Each row is a point on a tangle of strands that fork and nearly touch. The rows are in no order.
In the rows, zero is written as 128.
Points whose rows are less than 123 apart are linked; no others are. Some points are linked to none.
Z_690: [143 154 153 106  84  72 130 108 133 100 138 135 167 162 137 116 162  83
 111 126 147  99 146  96 175 187]
Z_945: [146 154  86 102 183 125 152  77 113 190 119 151 159 109 130 126 109 141
 147 137  75 180  88  82 115 127]
Z_448: [139 148 152 130  91 115 105 142  81 137 175 143 134 148  97 132  78  65
 103 126 102 157 149 103 179 173]
Z_631: [132  88 143 143  94 118 104 110 129 160 125 116 109 149 159  93  71 129
 115 127 153  80 198 160 157 137]
Z_611: [130 178 119 154 108 142 151 114 116 100 123 134 187 132 116 129 149  99
 155 104 105 147  65  50 170 132]
Z_466: [154 138 103  87  92 102 146 116 130 130 124 145  83 178  80  93  84 104
  83 149 120 114 148 109 117 126]
Z_724: [143 103 166 200  98 114  88 125  59  91 135 119  98 100 166 138  97 147
 141  82 140  89 143 156 174 147]
Z_949: [141 129 104 105 112 124 132 100  98 173 125 140 102 154  76  87  54 103
  98 139  94 169 144  93 141 117]
Z_258: [108 124 102  92 181 154 142 149 185 153 181 132 176 108 166 148 120 169
 130 171 119 137 101 146  89 111]
Z_22: [130 156 141 154  75 142 110 163  97  90 157 139 127 134 112 149  98  91
  93 114 107 161 133 113 157 160]
Z_66: [165 105 108  95 211 123  96 118 144 176 168 144 153 106 183 110 117 161
 138 137 131 134 157 190 119 149]
Z_983: [141 139 136 154 118 113 140  90  96  84  71 117 146 119 129 112 179 109
 153  63 138 114 108  97 186 143]
Z_549: [105  85 130  92 150 140 128  97 146 189  83 124 110 147 119  85 127 163
 134 157 133 145 157 115  99  86]
Z_285: [133 178 102  97 115 131 160 153 143 108 198 141 163 151 108 161 123 112
 106 157 108 146  96  74 110 144]
Z_775: [123 133 139 162 117 183 129 153  99  73 181  95 157  66 172 155 143 139
 119  93 107 132 109 121 147 169]
Z_283: [157 160  95 175 134 161 125 137  67  93 122 123 128 105 137 130 111 101
 139  77  79 135  83 105 160 132]
Z_232: [ 98 101 127 154 114 207 151 151 101 158 149 121 136 131  89 129  37  90
  88 136  83 132 125 104 132  98]
Z_6: [129 180 106  87 115  86 190  96 150 116 109 143 154 152  92 140 163 105
 113 159 115 142  85  52 110 114]
Z_889: [ 92 126 140 121  70 129 128 170 182 110 147 144 115 152 120 154 114 138
 105 165 150 121 145 165  92 105]
Z_823: [ 95  97 120 130 188 176 132 140 169 172 148 125 160  96 173 129 119 167
 170 144 115 139 112 149 100  78]
Z_31: [ 92 112 184 134 100 116 111 112 123 114  45 129 107 170 131 101 175 113
 118 105 144 124 164 101 166 134]
Z_951: [153 131 106  41 188  81 100  88 114 196 152 159 130 132 124 100 122 145
 102 159 117 175 161 144 110 165]
Z_871: [137 105 123 135 108 134  90 149 113 132 110 140  56 131 100 130 101 138
 124 135 132 144 141 163  84  93]
Z_977: [158 135  73 106 174 134 142  97 131 183 149 145 155 129 133  99  69 129
 132 142  85 147 115  92 123 118]
Z_996: [ 94  83 196 125 164 138  88 110 120 158  56 109  96 128 127 105 187 145
 170 103 142 159 159 130 134  90]
Z_264: [157 137 106 146 115 117 165  95 135 104 108 116 151 157 133  85 109  97
 128 102 131  71 127  85 162 139]
Z_244: [ 98 103 149 174  90 165 149 120 141 124 127 104 162 140 130 110  87 119
 153 102 139 113 141 106 188 122]
Z_259: [ 79 143 158 109  79 147 134 158 170 123 198 134 190 156 132 157 130 107
 125 157 154 134 147  94 148 165]
Z_208: [167 115 100 117 223 106 115 109 128 153 103 107 120 107 134 115 193 151
 147 130 159 121 122 172 110 148]
Z_272: [163 145 110 162 146 163 120 143  78  98 174 115 149  98 164 128 104 107
 114  84  82 136 113 108 178 173]
Z_743: [127 116 104 185 111 176 152 141 121  93 123 100  97 123 141 121  90 137
 142  99 110  75 111 124 122  95]
Z_921: [ 74  85 182 159 102 154 129 121 149 156 135 110 179 126 139 121 113 129
 157 108 151 145 168 135 191 127]
Z_72: [120  97 152 140 178 143  93 105 119 157  82 106 117  92 131 103 163 150
 189  92 137 142 133 143 120  86]
Z_194: [ 79  98 193 145  83 133 114 120 128 109  65 117 110 127 124 120 182 127
 147 102 150 146 151 130 146  90]
Z_313: [147 137 127  78 117  69  82 130 115 143 126 156 106 132 130 135 130 116
  99 158 138 149 153 166 117 143]
Z_278: [159 117  78  90 158 112 156 120 185 139 126 122 119 148 129 105 127 141
 107 164 162  72 129 158  76 118]
Z_339: [101 122 157  77 133  65  88 120 123 150  84 151 117 149 143 135 179 126
  99 175 143 144 162 153 118 151]
Z_109: [142 133 152 154 133 106 123 111  87  91  75 118 106 104 120 136 207 117
 151  77 154 124 126 149 164 136]
Z_708: [177 113  86 109 196 122 111 136 134 141 172 137 122 116 183 129 115 154
 114 131 131  89 153 203  98 160]
Z_626: [137  87 115 128 140 148 124 102 143 176 109 119 123 142 148  72  92 141
 146 119 135 103 165 129 138  99]
Z_107: [126 138 151 104  80 106 116 112  83 170 131 152 108 157  62 107  77  70
  90 132 106 179 163  86 175 142]
Z_362: [135 128 145 161 158 135 123 151 109  81 158 126 144  74 174 167 165 162
 148  87 132 115 108 167 146 154]
Z_347: [139 152 131 112 116  89  64 166  92 122 153 161 118 105 151 177 132 118
 114 149 113 183 135 168 115 145]
Z_419: [150 139 132 148 118 132  88 170  82  94 152 145  91 102 150 162 116 117
  96 113  91 164 127 164 126 148]
Z_88: [108 117 185 180  65 108 103 123 100  82 118 120 141 107 157 154 146 130
 151  98 163 119 144 138 178 154]
Z_993: [132 128  94  81 158 134 153 132 196 153 175 136 170 146 147 128 100 145
 117 169 129 104 124 135 102 121]
Z_974: [159 115 114 149 131 140 150 112 125 109  50  59  64 155 106 116 165 137
 140 109 164  21 121 131 109 105]
Z_862: [145 123 152 170 160  92  97 127 102 107  97 105  80  79 126 151 209 138
 165  90 167 116 131 178 135 133]
Z_494: [ 97 101 151 118  86 121 115 128 159 180 176 126 152 159 145 118  53 101
 104 162 140  97 203 156 155 151]
Z_316: [104 138 178 113  91  76 132 115 130 100  72 137 132 179 134 121 178  92
 101 128 153 102 160 104 161 160]
Z_696: [104 148 131  94 107 104 160 126 152  91  84 137 129 142  90 140 195 123
 108 150 147 143 100 105 117 112]
Z_118: [133 130 122 167 183 113 127 137 126  99 124 101 101  66 134 161 186 150
 182  85 155 103  97 185 128 118]
Z_562: [151 170  82 102 131 119 181 118 142 141 204 134 177 166 123 123  96 101
 125 170  92 106 103  59 125 154]
Z_571: [147 150  98 102 146  95 140 141 136 106 113 139 105 116  90 151 180 131
 115 150 154 146  91 153  81 127]
Z_70: [ 96 141 153 145 103 141 143 110 142 101  91 115 193 112 121 122 177 116
 169  93 134 151  95  80 180 115]
Z_296: [120 124 167 165  83  94 127 126 131  65 131 124 139 119 153 162 157 144
 138 112 181  72 126 169 145 157]
Z_828: [ 88 127 137 158  66 157 179 137 178  80 124 102 169 148 125 136 117 127
 147 117 151  91 111  99 145 123]
Z_728: [ 77 111 163 181  54 170 152 166 160  62 141 111 132 130 121 154 108 140
 135 124 146 113 126 131 130 108]
Z_643: [148 142  87  69 192  98 130  81 101 173 112 152 126 117 101 124 128 150
 120 139 109 199 125 119  91 137]
Z_144: [147 128 110 123 172 118 101 154 125 125 114 121  68  95  82 152 162 161
 152 143 154 158  98 182  38  99]
Z_406: [162 194  93 165 117 149 176 125 112 128 107 162 111 121 110 131  88 111
 133 127  63 120  55  60 107 114]
Z_998: [158 123  95 111 159 134 124 175 139 113 187 137 102 109 173 146 102 151
  79 154 109 104 141 195  66 152]
Z_863: [114 114 141 130  78 127 117 150 145 101  91 135  75 133  90 135 146 132
 131 138 150 130 133 158  80  83]
Z_856: [139 132 114 160  90 126 165 120 138  67  78  95  99 140 114 130 160 128
 134 101 175  41 104 137 122 108]
Z_262: [136  98 136 200  91 157 134 128  83  66 133 101 106 116 145 116  74 141
 132  65 123  70 123 122 171 142]
Z_205: [153 169  97 175 112 161 136 118  78 136  89 142 107 115 105 123  89 102
 141 103  68 158  69  68 137 100]
Z_266: [103 109 125 118 127 183 131 175 120 159 182 135 116 125 106 140  52 123
  74 156  87 166 141 138 110 116]
Z_251: [112 121 141 129 166 147  94 142 125 148 163 147 164  94 160 137 142 152
 152 109 113 198 123 145 146 122]
Z_54: [ 77 134 164  97  74 105 118 146 171 164 179 134 167 159 127 137 109 104
 106 185 158 128 179 132 148 155]
Z_364: [104 149 135 105  94 136 142 179 183  99 200 143 152 138 154 167 127 138
  97 165 151 106 134 139  97 146]
Z_319: [140 182 125 121 116 129 137 140 128  84 174 139 194 140 121 150 163 102
 133 116 119 154  87  66 156 157]
Z_904: [145  99 141 122 170 126 119 116 122 143  46  66  73 170 109 110 179 153
 144 126 161  73 146 141 107 111]
Z_629: [155 135 108 114 188 121 123 114 122 138 125 146 158 102 140 120 166 137
 148 115 130 152 107 135 144 132]
Z_874: [158 193  94 115 125 104 191  86 120 137 113 157 148 146  98 121 128  95
 126 142  80 134  68  37 120 135]
Z_499: [120 140 101 182 100 154 171 146 135  69 107 107 106 116 130 151 129 141
 159 100 126  58  77 135 103  92]
Z_128: [ 71 102 179 136 113 138  99 148 143 168 142 138 163 113 126 143 127 135
 148 136 140 201 154 148 147 104]
Z_661: [152 123 118 141 156 149  88 142 102 125 120 129  73 103 101 141 124 147
 151 113 116 160 115 160  71  91]
Z_148: [ 85  99 158  82 132 108 114 107 125 157  76 152 102 149 102 114 167 153
 112 150 133 183 155 116 117 116]
Z_763: [150 109 119 132 209 101 132 120 140 143  69  72  84 139 129 120 207 150
 133 141 180  80 141 158 111 151]
Z_59: [134 145  98 127 139 140 174 115 145 174 166 138 167 154 126 104  66 103
 131 157  86 114 111  61 136 125]
Z_84: [139 112 122  72 179 103  92 114 144 202 160 160 149 116 155 104 102 159
 122 158 125 174 169 175 116 141]
Z_878: [116 111 117 106 130 164 118 183 152 141 198 138 108 113 149 145  80 146
  73 173  94 143 141 171  78 128]
Z_616: [ 97  98 136 134 188 156 110 114 150 170 111 119 132  85 137 125 148 168
 196 124 126 161 108 150  90  59]
Z_620: [160 121  87  78 113 110 140 117 163 136 114 131  78 178  97  94 100 124
  79 171 142  77 154 132  67 121]

A fork is a point with three links, a tip a point with one. Leave the first point through the second and follow the links. Name the first fork or tip that comes.
Z_499, Z_856 -> Z_728
Z_620, Z_278 -> Z_690
Z_285, Z_562 -> Z_232
Z_251, Z_629 -> Z_296

Name the points in between on the shortest way along the links from the first point to the second, in order.
Z_724, Z_128 -> Z_262 > Z_743 > Z_499 > Z_856 > Z_974 > Z_904 > Z_763 > Z_208 > Z_629 > Z_251
Z_977, Z_118 -> Z_59 > Z_562 > Z_285 > Z_319 > Z_611 > Z_70 > Z_983 > Z_109 > Z_862
Z_22, Z_571 -> Z_419 > Z_347 > Z_313 > Z_339 > Z_148 > Z_549 > Z_626 > Z_631 > Z_494 > Z_54 > Z_259 > Z_364 > Z_889 > Z_863 > Z_871 > Z_661 > Z_144
Z_205, Z_862 -> Z_283 > Z_272 > Z_775 > Z_362 > Z_118
